Each row is a point on a landscape with many valleys, with its height.
From any point a ball rolls to the lowest of the 2 points nearest to it. It stops when none of these is lower. Distance is the straight distance between rows; heights are no part of it.
zil height 371: [65,142,129,81,125,98,125,113,88,104,98,90,93,124,107,133,92,102,152,81,125]
nofak height 423: [81,109,124,96,89,87,81,78,75,85,89,63,87,58,84,93,102,110,76,70,105]
Katev height 343: [86,19,54,84,83,113,83,117,105,86,99,128,109,81,87,114,74,102,88,139,114]
lafu height 218: [138,88,92,117,77,94,73,109,99,98,128,106,133,104,104,68,96,70,40,115,91]
dosos height 593: [73,154,143,113,90,101,108,116,70,108,132,87,132,115,109,83,95,78,103,73,102]
Mus height 459: [80,84,90,98,92,112,117,93,87,107,106,147,74,126,123,124,84,106,127,88,101]
les height 149: [108,105,117,128,71,88,101,121,63,137,134,139,122,147,144,65,91,82,96,92,112]
Zikoz height 201: [89,99,107,136,79,111,112,96,77,104,115,108,103,114,128,78,87,102,77,74,91]
bapeg height 184: [115,89,103,112,72,87,72,121,94,113,132,122,119,107,106,91,87,87,63,120,104]
Lalov height 558: [104,136,126,125,76,84,97,139,107,135,138,113,127,95,103,94,90,105,101,103,103]
Vavep height 609: [137,131,95,75,95,83,65,137,113,117,141,109,125,96,80,119,114,73,93,121,124]
Dape height 122: [103,85,89,97,109,95,90,85,108,87,77,73,87,79,93,94,103,113,88,105,107]
kipa height 369: [89,81,82,84,110,108,118,85,141,97,61,96,84,84,83,104,122,127,128,127,77]
sabam height 322: [64,124,119,86,117,108,126,90,71,100,88,76,83,129,129,110,88,94,142,58,122]
vana height 31: [124,78,82,70,108,88,69,83,95,89,83,63,88,79,77,91,106,95,76,105,123]
supu height 410: [89,53,71,94,81,106,100,81,74,85,72,103,70,104,106,101,81,119,110,87,111]
Danun height 179: [86,140,116,104,117,114,129,99,104,111,111,113,100,138,123,104,96,91,123,86,95]
Dariz height 364: [76,35,70,98,68,100,92,107,91,87,90,126,90,72,89,116,76,123,87,119,102]
Paga height 438: [108,55,66,94,105,108,93,65,77,74,65,90,72,116,109,85,93,104,85,96,110]
redu height 514: [76,144,134,74,129,100,105,87,70,91,90,71,89,99,76,103,116,98,134,76,112]
kizi height 472: [106,85,87,94,113,109,106,60,66,80,74,93,75,126,120,86,96,96,101,65,98]
Vatak height 274: [75,127,125,104,104,95,112,98,63,100,108,82,102,119,131,92,86,87,115,57,126]
Peg height 683: [97,85,85,121,91,104,110,116,129,98,109,138,114,96,102,104,96,99,93,125,70]
Dolus height 406: [79,81,92,84,102,90,105,89,117,91,79,118,78,78,88,121,109,112,116,113,78]
ror height 483: [73,88,102,110,79,96,106,115,96,116,112,130,86,98,116,126,74,119,115,98,112]
donim height 543: [142,150,112,100,128,107,98,118,116,105,126,86,122,114,82,98,122,88,106,105,100]
vikev height 431: [86,69,85,86,103,94,96,91,99,95,90,139,73,107,100,122,90,99,107,105,94]
dil height 573: [93,105,111,67,127,95,92,55,87,90,71,65,79,66,77,83,142,109,111,97,82]
fiki height 253: [112,82,79,89,116,98,102,89,135,92,66,55,114,47,72,90,144,117,85,133,83]
mut height 414: [95,115,116,78,117,99,100,91,96,97,90,106,87,105,89,109,99,98,117,93,95]
noz height 198: [101,64,80,91,95,94,88,103,121,90,93,94,110,60,84,101,99,109,76,122,96]
mun height 501: [143,87,76,105,119,104,100,114,133,98,94,85,110,119,104,99,93,103,81,130,124]
ket height 167: [123,84,78,51,107,84,60,103,104,96,108,107,102,80,71,112,117,70,74,121,106]
Nopu height 268: [78,156,137,113,123,121,129,103,101,100,105,86,114,113,107,94,101,98,128,76,93]
nuz height 161: [109,43,62,66,103,90,92,98,133,97,73,80,113,60,66,117,119,100,97,152,118]
Suduf height 535: [93,116,113,126,76,87,106,126,109,114,118,95,104,86,117,103,80,125,92,96,113]
mam height 507: [111,113,101,71,116,91,92,95,120,97,82,60,94,60,61,104,145,123,121,119,101]
bomu height 262: [119,65,71,130,86,128,124,103,96,95,86,106,95,122,133,80,84,122,86,97,106]
vef height 186: [100,79,100,127,64,94,97,117,64,127,126,136,100,126,147,87,77,108,92,87,123]
koled height 219: [83,87,107,86,65,79,66,127,104,110,124,134,95,76,83,135,89,96,96,111,109]
Fiva height 216: [84,91,101,121,102,112,120,78,115,86,84,101,99,96,107,83,104,103,84,91,64]
sonek height 246: [70,107,126,98,67,83,74,111,86,103,129,122,107,70,84,115,82,95,86,89,96]
Nim height 266: [88,130,119,87,87,83,84,121,97,107,131,121,113,78,72,118,103,90,107,97,85]
bimit height 446: [136,101,93,122,112,104,93,111,128,97,107,76,126,94,104,90,102,101,73,113,102]
tun height 610: [121,97,93,69,131,94,92,74,111,85,76,75,94,74,71,88,142,94,89,111,79]
dum height 482: [59,104,119,123,88,106,129,84,102,98,81,91,88,85,119,111,91,128,117,72,93]
Miku height 405: [93,89,104,90,100,91,81,80,79,84,108,120,96,101,96,90,90,78,70,89,85]
pumu height 451: [69,96,112,101,91,97,100,84,84,85,82,93,79,70,95,104,96,112,102,76,91]
buvo height 508: [66,106,116,123,77,96,115,116,116,107,95,101,91,79,108,125,80,139,122,89,108]
leko height 633: [121,127,101,84,103,85,89,133,128,119,130,118,108,94,79,128,113,95,115,132,107]
gan height 272: [80,76,85,115,105,121,125,63,97,80,63,105,75,99,111,87,105,116,107,84,67]
rarop height 659: [111,111,95,106,96,95,102,131,140,115,127,127,122,99,92,117,108,90,96,138,71]
nem height 297: [110,70,72,135,81,120,110,88,65,93,96,95,85,119,143,80,78,110,78,65,113]
Vazuz height 270: [129,66,67,110,101,108,97,109,120,99,117,121,132,116,104,82,95,70,60,136,85]
motil height 577: [95,161,146,122,84,94,101,129,93,114,143,98,143,108,90,89,100,86,105,96,86]
disem height 432: [92,59,78,101,70,105,104,98,74,98,87,109,63,111,128,123,76,119,133,80,137]
Melop height 230: [119,59,69,87,98,89,92,122,135,103,99,94,134,66,75,118,107,88,76,143,109]
Pezi height 460: [104,148,123,83,145,111,108,84,99,95,73,47,87,103,85,101,125,109,136,83,118]
terov height 734: [90,127,113,126,102,108,129,118,135,108,106,110,110,89,98,110,102,119,119,106,70]
bavor height 321: [130,81,84,93,114,98,90,102,113,99,111,134,102,128,102,100,99,75,81,120,93]
keb height 236: [87,116,123,122,78,94,102,101,58,110,127,102,107,126,133,78,77,82,86,60,116]
feni height 313: [112,34,58,92,93,108,87,118,113,97,107,130,125,104,94,96,84,80,69,148,105]
basev height 564: [118,136,108,100,124,108,100,107,125,104,87,60,99,77,79,109,128,128,115,106,110]
veded height 497: [122,125,105,120,98,101,98,113,114,107,121,103,129,108,102,83,104,80,76,105,77]
pobu height 585: [140,154,119,92,102,93,69,132,93,121,141,91,129,115,76,98,117,76,101,102,115]
gop height 492: [92,99,97,113,98,117,127,94,77,116,96,98,81,147,148,113,89,101,141,66,139]
Rofi height 111: [94,128,138,110,68,82,92,127,72,137,139,143,130,134,120,77,90,71,101,104,93]
Vor height 224: [102,103,101,73,97,88,74,106,111,93,116,123,106,78,68,118,113,84,86,110,89]
zate height 708: [85,112,110,121,100,107,133,101,122,99,112,132,106,114,110,103,94,96,104,104,57]
bilib height 530: [130,111,104,139,86,108,114,107,105,110,126,123,131,138,122,63,92,88,77,111,71]
Mapot height 409: [116,146,123,117,115,104,97,104,98,94,101,55,121,71,74,85,120,107,82,81,88]
nog height 461: [107,118,110,93,106,90,84,101,104,91,93,66,107,55,68,104,134,107,86,95,91]
dobud height 544: [89,124,122,58,127,83,87,60,69,94,67,59,71,86,73,97,126,102,134,87,109]
Munos height 467: [123,139,111,97,146,115,113,98,122,100,92,81,100,117,93,95,122,99,110,104,83]
gek height 385: [83,37,60,86,78,104,100,92,100,80,63,105,78,81,92,107,82,128,114,125,107]
Kefog height 548: [127,80,81,91,119,102,94,93,106,97,83,83,79,130,110,99,96,100,97,112,128]
Bog height 408: [90,116,114,95,108,90,108,106,91,111,100,96,85,107,105,124,89,118,133,89,125]
Sinal height 344: [99,153,134,121,124,111,113,84,89,88,101,71,114,100,94,83,108,95,96,69,85]
tel height 168: [102,50,64,77,106,97,101,76,123,81,56,65,107,63,76,86,125,109,96,143,97]
rosum height 220: [112,67,80,131,80,121,117,114,85,117,112,126,89,141,150,89,79,110,105,88,119]
Tuge height 148: [103,111,120,103,79,85,81,115,94,121,133,140,122,124,98,95,93,69,88,112,81]
Zam height 320: [91,61,73,105,99,122,129,77,120,85,51,95,77,87,100,93,101,130,109,110,86]
Dupi height 185: [90,93,108,99,76,88,73,124,99,113,133,164,103,103,99,116,83,75,100,118,94]
dudu height 108: [121,64,78,66,103,89,52,94,89,88,97,99,97,98,90,104,91,85,63,107,124]
megu height 370: [110,133,106,89,145,113,117,77,117,101,76,81,71,125,96,105,113,111,141,94,102]
Pimok height 363: [128,97,81,113,117,107,106,106,145,94,83,60,122,70,90,87,122,113,75,126,98]
sanev height 145: [95,123,113,132,92,106,109,89,102,89,102,89,113,97,116,70,96,109,70,81,74]
Geb height 458: [70,83,91,99,80,105,121,83,69,105,88,99,57,131,132,126,84,107,156,63,136]
fise height 505: [104,97,100,108,110,104,112,83,84,103,99,104,79,136,132,104,89,94,112,71,112]
rup height 368: [111,97,92,80,125,94,87,81,100,90,98,117,85,114,86,101,107,79,89,109,86]
ves height 394: [78,134,137,101,112,99,97,83,68,84,92,53,99,83,89,86,99,94,91,59,98]
sano height 273: [90,118,98,94,130,119,134,85,119,102,83,114,78,132,112,111,103,102,136,94,85]

Where does a ball stop that starts at each point below?
Peg -> Danun
ror -> sanev
Bog -> sanev
dil -> Danun

Call two points neighbours if one is among the 2 nearest of the other. Go from one point of each pair to the other, from neighbour to neighbour, staying as low as possible. Name the highest point that can't be avoided.
Rofi / nuz -> Nim
vana / nuz -> Melop
Danun / sanev -> buvo
